The views of a scene show one set of named points, each view turned or mirrored, shifted and resized as a whole, with a little noise and some points left out.

Scene 1
View 1
<39>: [  8 -24   6  20  14   4 -12   4  18 -36 -10  26  -1 -11  27  -1  -3  17
  -9  21  17  -1  -7  -7   4  15  -7  -6   8]
<94>: [ 26 -20  27 -38 -14  17  -1   3 -19 -26 -49  15  24  35  23   3 -17  44
  38  28  34 -24  23 -18  42   8  31  -7   7]
<4>: [ 14 -27  10  14   8   9  -3   6  15 -44 -26  24   6  -5  24   0  -9  22
   0  26  25  -6   3  -6   9  16   3   1  14]
<61>: [ 14 -14  21 -22   1   8 -19  -2 -10 -11 -14  22   9  19  26   1  -3  31
  20  19  17 -15   1 -22  28   8   9 -19  -5]
<273>: [-18 -20  -9  22  17 -10 -29   7  18 -18   5   7   2  -1  34   4  -5  16
 -19   5  10  16 -21  -2  -4   0 -13 -21 -19]
<75>: [-38  -9 -12 -15   5 -17 -49   6  -8  18  11 -18  16  37  41   9 -10  28
  -2  -9   8  20 -21  -9  13 -21   0 -43 -54]
<69>: [ 45  -5  48 -44   1  20 -20 -17 -24   1  -5  54  -2  15  17  -4  13  31
  40  27   8 -42   3 -46  49  22   8 -24   9]
<35>: [  2 -21   4  21  17   1 -19   3  18 -28  -1  25  -3 -10  28   1  -1  15
 -12  16  12   2 -14  -9   2  12 -12 -11  -1]
<233>: [  1 -17   8  -3   7   1 -23   2   1 -15  -7  16   6  11  29   2  -4  24
   5  13  15  -2  -7 -14  16   5   1 -19 -10]
<31>: [-12 -25  -6   5   0  -2 -14  12   7 -29 -29  -8  20  20  33   6 -20  30
  -1  13  29  10   1   3   9  -4  11 -11 -13]
<81>: [-49 -24 -32  14   3 -19 -29  22  11 -17 -18 -39  27  31  44  13 -28  29
 -18  -4  27  37 -11  18  -5 -22   7 -23 -43]
<154>: [  3 -16  11 -19  -1   3 -19   3  -9 -13 -20   7  16  26  29   4 -11  33
  15  14  22  -6   2 -14  24   0  12 -19 -12]
<27>: [ 15 -15  18   6  17   5 -23  -7   8 -14  11  41 -10 -10  24  -2  10  15
  -1  18   4 -10 -15 -23  13  17 -14 -18   1]
<122>: [  6   4  27 -36  14  -2 -54 -18 -21  36  41  38 -12  17  29   0  23  20
  17   2 -15 -16 -28 -45  32   5 -14 -50 -32]
<79>: [ 20  -5  28 -14  18   6 -35 -15  -6   8  27  49 -15  -3  24  -4  20  16
  10  13  -7 -19 -20 -37  24  17 -16 -33  -8]
<12>: [ 20 -20  17   8  14   9 -13  -2  11 -28  -6  37  -5 -10  24  -3   3  18
   1  23  13 -11  -6 -18  13  19  -6  -9  10]
<201>: [-23   0   4 -27  11 -13 -57  -6 -16  34  33   5   3  31  37   6   7  24
   6  -9  -7   7 -29 -27  21 -12  -9 -52 -51]
<157>: [  5 -15  10  16  21  -1 -29  -5  14 -14  17  36 -13 -15  28  -1  11  11
 -11  14   1  -2 -22 -19   5  13 -19 -22  -5]
View 2
<273>: [ 11   9  15  22 -26  23 -20   3  -4  22  35   2   8   4 -11  13 -31  -7
 -21 -11  13   0  11  -3  -1   2  -3 -29   2]
<27>: [ 14  14  21  37 -14  11 -10 -13  30   8  24  -1  10   2  -1 -12   0   0
 -10  -9   9   6  -1   4  25   4  -5 -19 -18]
<233>: [ 19  13  23  24 -12   2  -4   7  -1   2  27   5  12  12   7   8  -1  -3
 -24 -16  16   6  -1  10  17   6  -9 -22 -14]
<69>: [ 32  16  42  29   4 -29  17 -10  37 -29  12  -2  21  12  30 -16  51   5
 -21 -18   6  20 -15  22  59  10 -24  -8 -52]
<157>: [ 12  12  21  32 -24  17 -17 -19  30  15  29  -4   9  -1  -8  -9 -12  -3
 -10  -6   3   4   7  -4  19   3  -6 -23 -14]
<31>: [ 13  15  13  25  -5  10  -3  30 -32   6  29  16   9  20   6  20 -12  -6
 -30 -22  34   2  -5  17   3   6   1 -24   2]
<61>: [ 24  14  29  24  -3 -10   6  10   2 -11  22   5  16  15  17   4  18  -1
 -27 -21  18  10  -9  17  30   9 -14 -17 -25]
<81>: [ 16   6  13   1 -26  19 -16  39 -62  19  44  11  11  19  -5  49 -45 -15
 -45 -23  28  -2  14   3 -24   1  -5 -36  16]
<12>: [ 10  18  16  45  -4  12  -5  -6  24   7  20   6   6   7   2 -15   5   3
  -9 -11  18   4  -9  12  28   7   1 -15 -15]
<201>: [ 40  -3  43 -18 -46 -10 -17  -6  -4  -2  45 -18  26   4   7  32 -14 -15
 -44 -15 -16  14  27 -12   7   1 -40 -35 -28]
<35>: [  7  15  13  39 -14  21 -13  -3  13  17  27   5   6   5  -8  -4 -15  -1
 -11 -10  17   0   0   5  13   4   3 -22  -3]
<122>: [ 42   0  51  -5 -39 -21  -9 -28  36 -12  35 -24  27  -1  13   7  13  -8
 -32  -9 -25  21  20 -10  33   3 -43 -27 -49]
<94>: [ 24  21  27  32  21 -22  25  34 -19 -26  13  20  15  29  35   6  41   3
 -32 -31  39  12 -27  39  39  13  -8  -9 -27]
<4>: [  4  21   9  51   5  16  -1  11   4   9  18  16   3  13   2  -9   1   3
  -9 -16  34   0 -15  20  21   8  12 -14  -3]
<154>: [ 23  13  26  18  -5  -8   4  20 -15  -8  26   8  15  18  17  15   9  -4
 -33 -22  22   9  -6  18  20   7 -12 -20 -18]
<75>: [ 34  -1  35 -17 -40  -4 -15  16 -33   4  47  -7  23  12   5  46 -26 -18
 -50 -20   0  10  24  -6  -6   1 -31 -37 -13]
View 3
<154>: [ -4 -10 -12  26  16 -12   1 -24   1   7  18   1  -1  -1  -8 -18  10   5
   3  -5  23  10 -22   3   5 -20  30 -46  -6]
<201>: [ 13  15 -16  -9  37 -23  31 -41   8 -12  20 -16   3  -8  -4   3   9 -16
  18   0  21  12  -6  43  -8   5  33 -19  -4]
<81>: [-35  11  -6  -3  29 -29  -6 -20  -6  37  35  -3  -6 -12 -12  -3  30  10
  15  21  36   3  13  36  -8 -11  41 -73 -50]
<61>: [  5 -14 -11  27  12  -5   1 -21   3  -2  13   1   0   4  -7 -18   4   4
   2 -12  20  11 -29  -1   4 -20  26 -37   4]
<233>: [  0  -9  -7  11  11  -5  -7 -13   4   2  15   0   0   6  -7  -7  10   6
   8  -8  23   6 -18  11  -3 -15  26 -41  -5]
<12>: [  7 -19  -1   9  -4  12 -22   3   6  -5   5   4   0  18  -6  -3   7  12
   7 -19  21   2 -24   3  -7 -19  18 -37   5]
<4>: [ -8 -23   0  17  -5  10 -30   6   1   9  10   9  -2  15  -9  -9  12  19
   4 -13  25   1 -22  -4  -3 -27  21 -53  -7]
<69>: [ 29 -24 -16  40   7   5  11 -27   9 -26   3   1   4  10  -4 -24  -9  -3
  -2 -28  10  16 -50 -15  11 -21  19 -13  34]
<79>: [ 31  -9  -8   0   9   8   5 -15  13 -30   2  -6   6  14  -3   3  -1  -5
  13 -24  14   9 -28  16  -8  -7  18  -8  23]
<39>: [ -3 -16   2   3  -1   9 -26   6   4   3   9   4   0  15  -8   0  13  15
  10 -13  25   0 -16   9  -9 -19  21 -46  -7]
<94>: [ -5 -25 -17  59  10 -10   0 -27  -2  10  17   8  -2  -1 -11 -40   2  10
 -10 -10  19  14 -42 -26  19 -34  29 -50   5]
<157>: [ 11  -9   1 -13   3  10 -16   2   9 -12   6  -3   2  17  -5  10  10   6
  16 -16  22   1 -13  23 -15  -9  19 -29   1]
<122>: [ 34   3 -15  -2  27  -8  30 -37  13 -32   9 -15   7   3  -1   2  -1 -17
  15 -16  14  14 -23  30  -6   3  24   0  21]
<75>: [ -7  16 -14  -5  38 -30  21 -38   2   8  29 -12   0 -12  -7  -1  18  -7
  17  11  27  10   2  42  -7  -1  38 -41 -24]
<27>: [ 12 -13  -2   0   0  10 -15  -1   8 -11   5   0   2  17  -5   2   7   7
  12 -18  20   3 -21  12  -9 -14  19 -30   6]
<31>: [-20  -8  -6  17  12 -12 -14 -12  -3  22  22   4  -4   0 -11 -13  18  13
   6   2  29   5 -11   9  -1 -21  32 -62 -24]
View 4
<233>: [-11  34   8 -10  -7 -15   3   5  11 -14  -2  27 -24  28   0  15  -9  12
  -1  21 -11   6 -33  16  20  24  37 -24  -8]
<94>: [  9  86 -34  -3 -28 -26   5   9  16   7  -9  16 -19  26 -10  19  -3   2
 -15  33 -23 -47 -54  34  10   7  58   2  -2]
<201>: [-31   2  -9  -9  10  22 -27 -15   9 -10  -1  55 -56  22  -5  -6 -35 -16
  -2   5   0  29 -42  22  11  65  24 -50  10]
<273>: [-17   5  34 -14  -1 -17  -2   5  11 -36   9  34 -20  32   0  20 -14  20
  14  13 -17  35 -15   4  26  27  36 -34 -13]
<39>: [ -8  32  34 -13  -8 -27  21  16   9 -22  -3  13 -10  31   8  26   5  31
   2  25 -10  12 -21   5  27   8  32 -20 -20]
<75>: [-21   4  -7  -9   0   3 -38 -14  14 -31  15  62 -43  30 -15   4 -42 -13
  16   3 -24  29 -31  21  14  57  49 -42   7]
<69>: [-12  69 -23  -4  -6   6  27   8   7  35 -33   5 -39  15   9   2   9   2
 -39  35  21 -35 -67  29  10  24  10 -17  -2]
<81>: [ -6   8  11 -11 -14 -29 -39  -6  18 -59  33  60 -18  40 -21  24 -39   3
  38   3 -53  33 -10  14  23  33  78 -29  -4]
<31>: [  0  39   4  -9 -19 -32 -12   5  16 -34  14  35 -13  35 -11  26 -17  12
  16  18 -38   3 -24  17  21  16  65 -15  -9]
<4>: [  0  47  24 -11 -15 -34  23  18  11 -19  -3   9  -5  30   5  29   7  31
  -1  30 -17  -3 -25   9  26  -1  41 -11 -20]
<154>: [ -5  48 -11  -8 -14 -15  -5   3  14 -10  -1  30 -26  27  -7  15 -14   4
  -2  22 -19  -9 -41  24  15  24  48 -17  -2]
<12>: [-10  38  25 -11  -5 -18  27  15   7  -8 -12   8 -17  26  11  20   8  27
 -10  28   1   4 -31   9  25  11  21 -20 -17]
<27>: [-17  27  27 -13   0  -9  23  12   7  -7 -13  13 -23  24  12  14   5  23
 -10  25   7  13 -32   8  23  21  14 -28 -15]
<35>: [-12  22  35 -14  -4 -22  16  12   8 -24  -1  18 -16  30   8  22   0  28
   3  21  -8  20 -20   4  27  15  28 -26 -18]
<61>: [ -7  52  -9  -7 -11 -11   6   6  11   1 -10  22 -27  24  -1  13  -6   5
 -12  26  -7 -14 -46  23  15  22  36 -18  -4]
<79>: [-27  24  13 -11  11  14  21   5   3  13 -26  15 -43  17  15   0   2  10
 -27  23  28  10 -48  14  18  37  -5 -38  -6]
View 5
<4>: [ 10   3   2  -1  -5  27  -5 -35  -6  27 -11 -14 -10   4 -28  -1  34 -34
 -12 -25  10  -2 -30  -2  38  10  10 -27  -1]
<81>: [ 35   9 -41  -2   1  25  45 -64  -1   8   6 -26   1  -2 -24  43  17  13
  -5 -35  -9   6  36  40  30  38 -16  26 -14]
<201>: [ 10 -12 -39  11   8 -33  36   8   6 -10 -22  19  -4 -36 -20   2  32  19
 -28 -24   3 -33  24  39  19  21 -48  29   4]
<39>: [ 10  -3   2   5  -9  24  -5 -32  -8  24  -4  -1  -7  -1 -28   0  26 -31
  -8 -23   8  -7 -32   8  25  16  -5 -18  -2]
<79>: [ -8 -17  -5  14  -1 -25  -5  24  -1   6 -27  31 -10 -29 -24 -29  39 -19
 -27 -17  16 -38 -31  11  19   4 -31  -9  11]
<157>: [  4 -14  -1  13 -11   6  -4 -10  -9  16  -3  21  -6 -15 -26  -8  22 -24
  -9 -20   8 -22 -33  19  10  19 -30  -6   1]
<35>: [ 10  -6  -2   8  -9  20  -1 -28  -8  21  -1   6  -5  -4 -27   0  22 -26
  -7 -23   7 -10 -28  15  19  19 -15 -10  -3]
<233>: [ 10  -1 -15   2   1   3  11 -19   0  13 -18  -3  -8 -10 -25   0  36 -13
 -19 -25   9 -13  -9  12  35  13  -9  -7   1]
<273>: [ 17  -7 -14   9  -8  18  14 -35  -8  14   6   5  -2  -8 -26  14  15 -11
  -4 -26   0  -9  -9  30  14  28 -28   8  -6]
<122>: [ -6 -19 -23  14   7 -46  15  35   6  -7 -35  35  -9 -42 -21 -25  43   3
 -35 -18  13 -46  -4  23  19   6 -45  10  13]
<69>: [-12  -3  -5  -1  12 -32  -5  29   8  10 -57   6 -19 -23 -25 -40  68 -24
 -45 -18  24 -33 -26 -16  53 -16   5 -35  17]
<12>: [  3  -5   3   6  -6  12  -9 -15  -6  22 -14   5 -10  -6 -27 -12  34 -33
 -15 -22  13 -15 -36   2  28   9  -5 -24   2]
<27>: [  2  -9   0   9  -7   4  -6  -7  -5  18 -12  15  -9 -13 -26 -12  30 -27
 -15 -20  12 -21 -34   9  21  11 -17 -15   4]
View 6
<154>: [ -5   7 -11   1   2  -7  -3   4  11  -7  14  -6  14  10 -12  -2   3  -4
  -2 -20 -11  12  31  11  -1   9  -7  15  -2]
<35>: [ -6   1  -3  10   5 -15 -13  11  -3  13 -16   2   1  19  -9  -7   4  -4
   0 -16  -9  10  20   2  -8  10 -12  13  11]
<39>: [ -4   6  -5  11   5 -15 -12  11  -3  13 -15   2  -2  22  -7  -3   0  -8
  -2 -18 -13  12  23   7  -9  11 -15  11   8]
<61>: [-10  10 -12   1  -2  -4  -5  13   8  -4  19   0  14  10  -5  -2   5  -5
  -4 -24 -13  12  30   9  -4   8 -11  13   2]
<75>: [ -6 -19  -4  -4   6  -9  -4 -10  19 -11   5 -16  27   1 -26 -17  15  14
  11  -7   8   6  19  -5   7   7  11  23   4]
<233>: [ -8   3  -8   4   3  -9  -8   8   5   2   3  -2  10  13 -10  -6   5  -2
   0 -18  -8  11  25   5  -4   9  -8  14   5]
<27>: [-15   4  -7   6   0  -9 -14  20  -4  12  -4   8   5  16  -1  -9   8  -3
  -3 -21  -9   9  20  -1 -10   7 -15  10  15]
<31>: [  5   4  -5   7   7 -15  -2  -7  10  -2  -5 -13   6  16 -21   0  -3  -5
   2 -13 -11  13  29  14   1  13  -4  17  -5]
<12>: [-10  10  -8   8   1 -11 -13  19  -4  12  -4   7   1  19  -1  -3   3  -8
  -5 -23 -14  12  24   6 -11   9 -19  10  10]
<69>: [-25  21 -19  -4 -10   5  -9  33   5  -3  41  13  19   5  12  -1  11  -8
 -13 -36 -17  12  33   7  -9   4 -21   7  10]
<4>: [  1  15  -7  12   5 -15  -8  10  -2  10 -10   1  -5  24  -8   4  -6 -14
  -5 -21 -19  15  29  15  -9  13 -18  11   1]
<94>: [ -3  26 -18   2  -2  -2   3   9  14 -13  33  -4  11  11  -5  11  -5 -16
 -10 -29 -24  17  43  26  -2  10 -15  12 -12]
<122>: [-31  -9 -11  -9  -6   4 -15  25   8  -2  27   8  31  -4   1 -22  27  12
   1 -23   4   4  17 -16  -4   0  -4  14  23]
<157>: [-15  -3  -4   6   2 -11 -17  18  -5  15 -12   7   6  16  -4 -13  11   1
   1 -18  -4   8  15  -6  -9   7 -12  12  19]
<273>: [ -4  -9  -1   8   8 -17 -11   1   2   8 -20  -6   6  17 -18 -13   7   3
   6 -10  -2   8  16  -2  -3  10  -3  17  10]
<81>: [ 12 -15   1   6  14 -20   0 -24  17  -7 -18 -25  12  13 -37  -9   0   6
  13   0   1  10  22   7   8  14  10  25  -7]
<79>: [-27   2 -10  -2  -5  -1 -17  30  -1   8  14  14  17   6   7 -15  19   3
  -4 -26  -4   7  18  -9 -10   2 -14  10  23]
<201>: [-19 -18  -7  -8   0  -3  -9   5  15  -8  15  -6  32  -4 -15 -23  24  17
   8 -12  10   4  16 -13   4   3   8  20  15]

Which points are out of place in each view (at most two, in the order of its rows)? Write - if all are in place.
view 1: <27>, <79>
view 2: <201>
view 3: <81>, <39>
view 4: <31>
view 5: -
view 6: <4>

Scene 2
View 1
<189>: [  0  -7 -18  13   5  -1 -18  -7   1  15  -9 -11   6   6  -2  -9  15   2
  12  26  -8  -5 -23  -2  -8  15  -7   3  -5]
<43>: [  4  -5 -13   8   6  -7 -32  -6   9   9  -9 -29   1  19  14 -19  10   2
  10  34 -15   7 -32  13  -6  31 -20  -1  -6]
<83>: [ -2  -4 -19  21   7  -1  -5  -5  -3  23  -6   8   9  -7 -14   0  15   0
  16  16  -2 -10 -15 -17  -8  -1   5   8  -3]
<134>: [ -7 -20 -23   7   2   9 -24 -14  -5   6 -24 -21   8  18  -4 -14  20   4
   8  29 -12  -9 -24   3 -14  21 -11  -1 -10]
<182>: [ -3  -7 -26  21   4   8   9  -9 -13  28  -7  23  14 -18 -29  10  23   0
  18  11   4 -25  -6 -32 -11 -15  20  11  -2]
<165>: [ -7  -1 -16  30   7  -4   1  -1  -3  25  -4  17   9 -15 -20   4  11  -1
  16   8   3  -8 -10 -24  -6  -9   8  13  -2]
<59>: [-11   9 -12  46  11 -10  18   7  -4  36   5  43  11 -35 -33  17   6  -5
  20  -7  14  -9   0 -42  -3 -29  20  22   2]
<123>: [ -9 -17 -27  15   2  12  -6 -12 -13  15 -20   3  12   0 -21  -1  23   3
  12  17  -4 -19 -13 -17 -14   0   7   6  -7]
<71>: [-20 -24 -20  15   2   8 -26 -11  -7   0 -37 -21   6  20  -7 -16  16   4
   5  20 -12  -4 -22   4 -16  19 -15   1 -13]
<36>: [ -7   6  -5  35  11 -16  -9   6   9  23  -1   8   3 -10  -7  -4   0  -3
  14   8   0   8 -17 -13  -2   1  -5  13  -2]
<153>: [  9  -5 -26   9   4   5  -4 -11  -7  25   1   4  11  -4 -12   2  23   2
  17  26  -5 -20 -17 -16  -9   4   9   4  -2]
<30>: [-20 -22 -27  23   2  15  -1 -11 -18  12 -31   9  13  -3 -31   1  22   3
  10   8   0 -21  -7 -22 -17  -8   9   8  -9]
View 2
<30>: [-29  -7  19   1  -3  -4 -10  14  21  24  -9 -12   1 -14   5  20  -1 -40
 -25  23   0 -20 -50  -2   0 -26  -1 -13  30]
<36>: [-26  -2  -6 -20  31 -38  19  -4  18   5  12 -11  17  -7  -8 -16  -5 -27
  -4 -29 -30 -20  -3  -4   0   0  -7   8  14]
<182>: [-14  13  13 -16  -9 -13 -34  20  23  10  -6  -3  -1  -8   7   1 -19 -42
 -25   2  21 -21 -32 -10   4   2 -13  -5  20]
<123>: [-16  -3   6   4  -1 -18  -1  13  16  19  -2 -14   6 -23   4  13   3 -39
 -27  17   3 -10 -49  -1   6 -20  -9  -4  14]
<43>: [ -6 -19 -34  21  36 -60  67 -10   1  15  25 -30  33 -46 -13  -3  33 -25
 -16  -5 -39  16 -39  11  17 -27 -15  19 -23]
<165>: [-22   5   5 -19  10 -23 -10   9  22   8   2  -6   7  -5   0  -7 -14 -35
 -13 -13  -4 -24 -16  -8   1   1  -9  -1  21]
<71>: [-26 -28  -5  25  21 -27  48  -4   8  30   8 -29  20 -37  -6  22  30 -31
 -23  25 -34   2 -59  12   7 -48   0   0   8]
<134>: [-13 -19 -13  25  15 -35  41   1   6  25  11 -28  20 -43  -5  15  28 -33
 -26  20 -21  10 -59   9  13 -38  -9   5  -6]
<189>: [-10  -9 -17   9  20 -41  32   1   9  14  14 -21  21 -32  -5   0  16 -31
 -19   0 -18   3 -38   4  12 -19 -13  10  -6]
<59>: [-31  19  22 -47   6 -11 -45  15  33  -2  -6   8  -4  20   3 -18 -40 -38
  -7 -31   6 -47   8 -19  -8  24  -6  -6  42]
<83>: [-15   2  -3  -8  10 -29   1   8  17  11   5 -11  12 -16   0  -4  -4 -35
 -18  -6  -4 -12 -28  -4   6  -5 -12   4   9]
<153>: [  0   8 -10  -1   1 -33  -4  13  12  10   5 -12  11 -27   1  -3  -1 -38
 -26   1  12   0 -38  -4  13  -3 -20   6  -5]
View 3
<36>: [-32  -8 -12 -12  -6 -12 -12  33  -4  28  14  30  10  -3  34   8 -42 -17
  24  11  11  23 -16  34  18  21  32   6 -10]
<123>: [-33  17   8  17 -17  14  -3  51   5  -3   4 -12 -21 -21  16  11  -3  -2
   6  10  11  -7  -6  22   2   9  -1  -2   0]
<59>: [-34 -16 -45 -41 -25  32  -4  50 -32  26 -39  11  33 -12  24  -1 -48   5
  52  25 -18   9  38  43  26  34  -7 -15  10]
<30>: [-42  24  -1  16 -34  23  -6  58   2  -7  -2 -23 -22 -17  15  10  -5   6
  24  11   7 -15  -2  21  11  12 -14   4  -7]
<83>: [-28   3   0   2  -7   6  -4  41  -2  11   4   8  -6 -17  23   9 -20  -7
   9  12   7   7  -4  30   6  13  13  -6   3]
<71>: [-43  30  25  41 -20 -17 -14  44  26  -4  45  -7 -42  -8  24  18  -1 -14
   2  -2  32  -2 -51  11   6   2  21  24 -26]
<165>: [-31  -2 -14 -10 -14  12  -4  45  -9  15  -7   9   6 -14  24   7 -29  -4
  24  16   1   7   5  33  14  20   8  -6   2]
<189>: [-26   8  19  19   4 -15  -6  35  14  10  29  14 -20 -15  27  13 -13 -17
  -9   5  23  11 -30  24  -1   6  31   3  -5]
<43>: [-24   7  34  32  17 -41 -12  24  27  13  56  28 -29 -10  34  18 -14 -30
 -23  -1  38  22 -58  21  -6   1  55  14 -14]
<153>: [-18   3  12   8   6   8   1  42   1   5   0   5 -11 -27  19   8  -9  -8
 -12  13   8   4   1  29  -8   8  13 -16  15]
<182>: [-27   4 -10  -5 -17  31   2  53 -13   3 -25  -9   0 -25  14   4 -14   6
  16  19  -6  -6  24  32   5  16 -11 -18  15]
View 4
<182>: [-12  32  36  15  19  34 -10  16   3  20   3   9 -18 -21  12   5 -14  27
  -9   0  17   1 -25 -20  42   9 -14   6 -16]
<30>: [  3  30  40  -1   4  22  17  24  -4  27  -6  -6 -19 -22 -14   2 -26  22
 -12  -8   7  -7 -27 -23  47  -9  12  -4   6]
<59>: [ -2  29  29   1  20  32 -28   5   1  32  11  30 -32 -51  18  35   2  46
  -9  -1  35  19 -54 -19  39  39 -72  24   1]
<123>: [  7  21  34  12  -3  17  15  23   9  35  -3 -10 -13 -24  -5  -8 -23  15
  -8 -13   5  -7 -13 -18  37 -12  20  -4   0]
<134>: [ 32  -3  26  18 -31  -4  37  29  25  58  -4 -30  -4 -34 -14 -24 -29  -2
  -5 -32  -6 -11   6 -11  21 -32  53 -10  16]
<71>: [ 39   1  29   2 -37  -7  48  31  15  59  -9 -34  -9 -38 -28 -16 -33   2
  -8 -33  -7 -12  -5 -16  30 -34  53 -12  30]
<153>: [  7   7  25  33  -1  16  -2  19  27  42   7  -5  -7 -29  18 -14 -14  10
  -3 -17  11   0   1 -10  20  -4  10   4 -12]
<165>: [ 13  14  27   9  -1  16  -3  14  12  43   7   6 -20 -45   7  11  -9  27
  -7 -14  19   9 -28 -15  30  11 -24  11   6]
View 5
<30>: [-13   6 -11  18 -13 -19   3  -7 -17   5  17 -14  15  31  -1  -2 -41  20
  41 -11  -5 -17  13 -14   0   3  -3  16  -7]
<83>: [ -3   1  10   7 -16 -11 -14   4  -8   1  11 -14 -10  35   2   0 -32   0
  24 -25  -5   8   2 -27  -8  10 -12  -7 -27]
<43>: [  0 -12  11  11 -43   9 -13  12 -44   5   0 -55 -37  56  -6 -11 -25   1
   0  -6 -56  10 -41 -48 -55   9 -14 -37 -30]
<59>: [ -9   2  26  -1  19 -25 -18  -8  16 -16  12  28  -9  15  33   7 -46 -11
  34 -61  38  16  35 -18  37  14 -20  10 -27]
<165>: [ -6   1  15   5  -4 -15 -14  -1  -5  -6  10  -2 -10  29  14   1 -38  -2
  26 -36   6   9  11 -25   4  11 -15  -1 -25]
<182>: [ -4  13   3   5 -10 -21 -14   2  10   3  21   2  11  27  -5   8 -33   3
  39 -26  19   5  23 -13  12  11  -7   7 -25]
<71>: [-11  -8 -10  22 -33   0   5  -2 -54   7   5 -50 -12  49  -4 -14 -38  23
  20   3 -52 -16 -26 -34 -40   1  -6  -9  -8]
<123>: [ -7   6  -6  15 -22 -14  -5   2 -15   7  16 -21   7  37 -11   1 -34  14
  33  -8 -10  -6   4 -19 -10   5  -5   3 -18]
<36>: [ -7 -12  25   4  -6  -6 -16  -2 -20 -11   0 -12 -35  34  27  -6 -40  -9
  11 -43 -11  16  -8 -38  -8  13 -22 -17 -27]
<189>: [ -2  -4   8  10 -30  -2 -12   8 -26   4   7 -35 -19  47  -6  -5 -29   4
  14 -12 -30   6 -18 -36 -32   8 -11 -20 -28]
<134>: [ -5  -3  -7  18 -39  -1  -3   6 -39  11   8 -48  -9  51 -15  -8 -29  16
  19   5 -43  -7 -23 -32 -41   3  -5 -15 -18]
View 6
<30>: [ -8 -12   3  22   4  10  20 -38 -18   6  10 -23 -45  21  16 -21  -6  -4
  12 -18   5  -8 -17   8  27  -2  -4 -15 -22]
<83>: [ -1  -4  -8  -4 -11   4   8 -22 -20  -6  -3 -16 -14   8  23 -15  10   1
   7   0   3  -1 -22   7  24   5   8 -23 -25]
<153>: [ -5  -8 -10  -7  -1   0   3 -19 -15 -11  -5 -26 -14  -5  26 -10  18   1
  -2  -9   0  -1 -26   0  19  -9   7 -34 -24]
<71>: [-23   9 -14  24 -14  17  12 -37 -23  -6  -7 -48 -19   3 -18  12  -6  27
  15 -43  24 -16 -16  13  42  12  25 -23 -21]
<36>: [  8   8 -15 -13 -35   6   9 -18 -27  -8 -10  -5   4  14  18 -14   8   9
  16  18  10   1 -20  15  32  28  19 -13 -30]
<59>: [ 23 -14   5 -16 -16  -2  18 -19 -23   7  10  24 -26  37  55 -54   5 -26
  13  49  -9  10 -20  11  16  13 -13  -1 -32]
<134>: [-22   6 -16  14 -10  13   6 -31 -19 -11 -10 -50 -12  -7  -9  14   4  25
   7 -41  18 -13 -20   7  36   3  25 -33 -21]
<189>: [-10   5 -17  -3 -16   7   4 -22 -20 -13 -12 -33  -3  -6   7   4  12  17
   6 -18  11  -5 -23   6  30   6  21 -31 -24]
<182>: [  3 -17   2  -1   6  -1  13 -24 -16   1   7  -9 -35  15  40 -33   8 -17
   3   7  -6   2 -23   2  15 -10 -10 -21 -25]
<43>: [-18  19 -29  -5 -30  12  -2 -19 -24 -22 -24 -47  18 -18 -13  25  14  37
   8 -31  23  -9 -22  10  40  18  41 -37 -24]
<123>: [-10  -9  -3  12   2   7  13 -31 -17  -2   2 -28 -32   8  16 -13   3   1
   6 -20   5  -6 -21   5  25  -5   4 -25 -22]

Which points are out of place in each view (at most two, in the order of its rows)? Write - if all are in place.
view 1: -
view 2: -
view 3: -
view 4: <182>, <30>
view 5: <71>
view 6: <189>
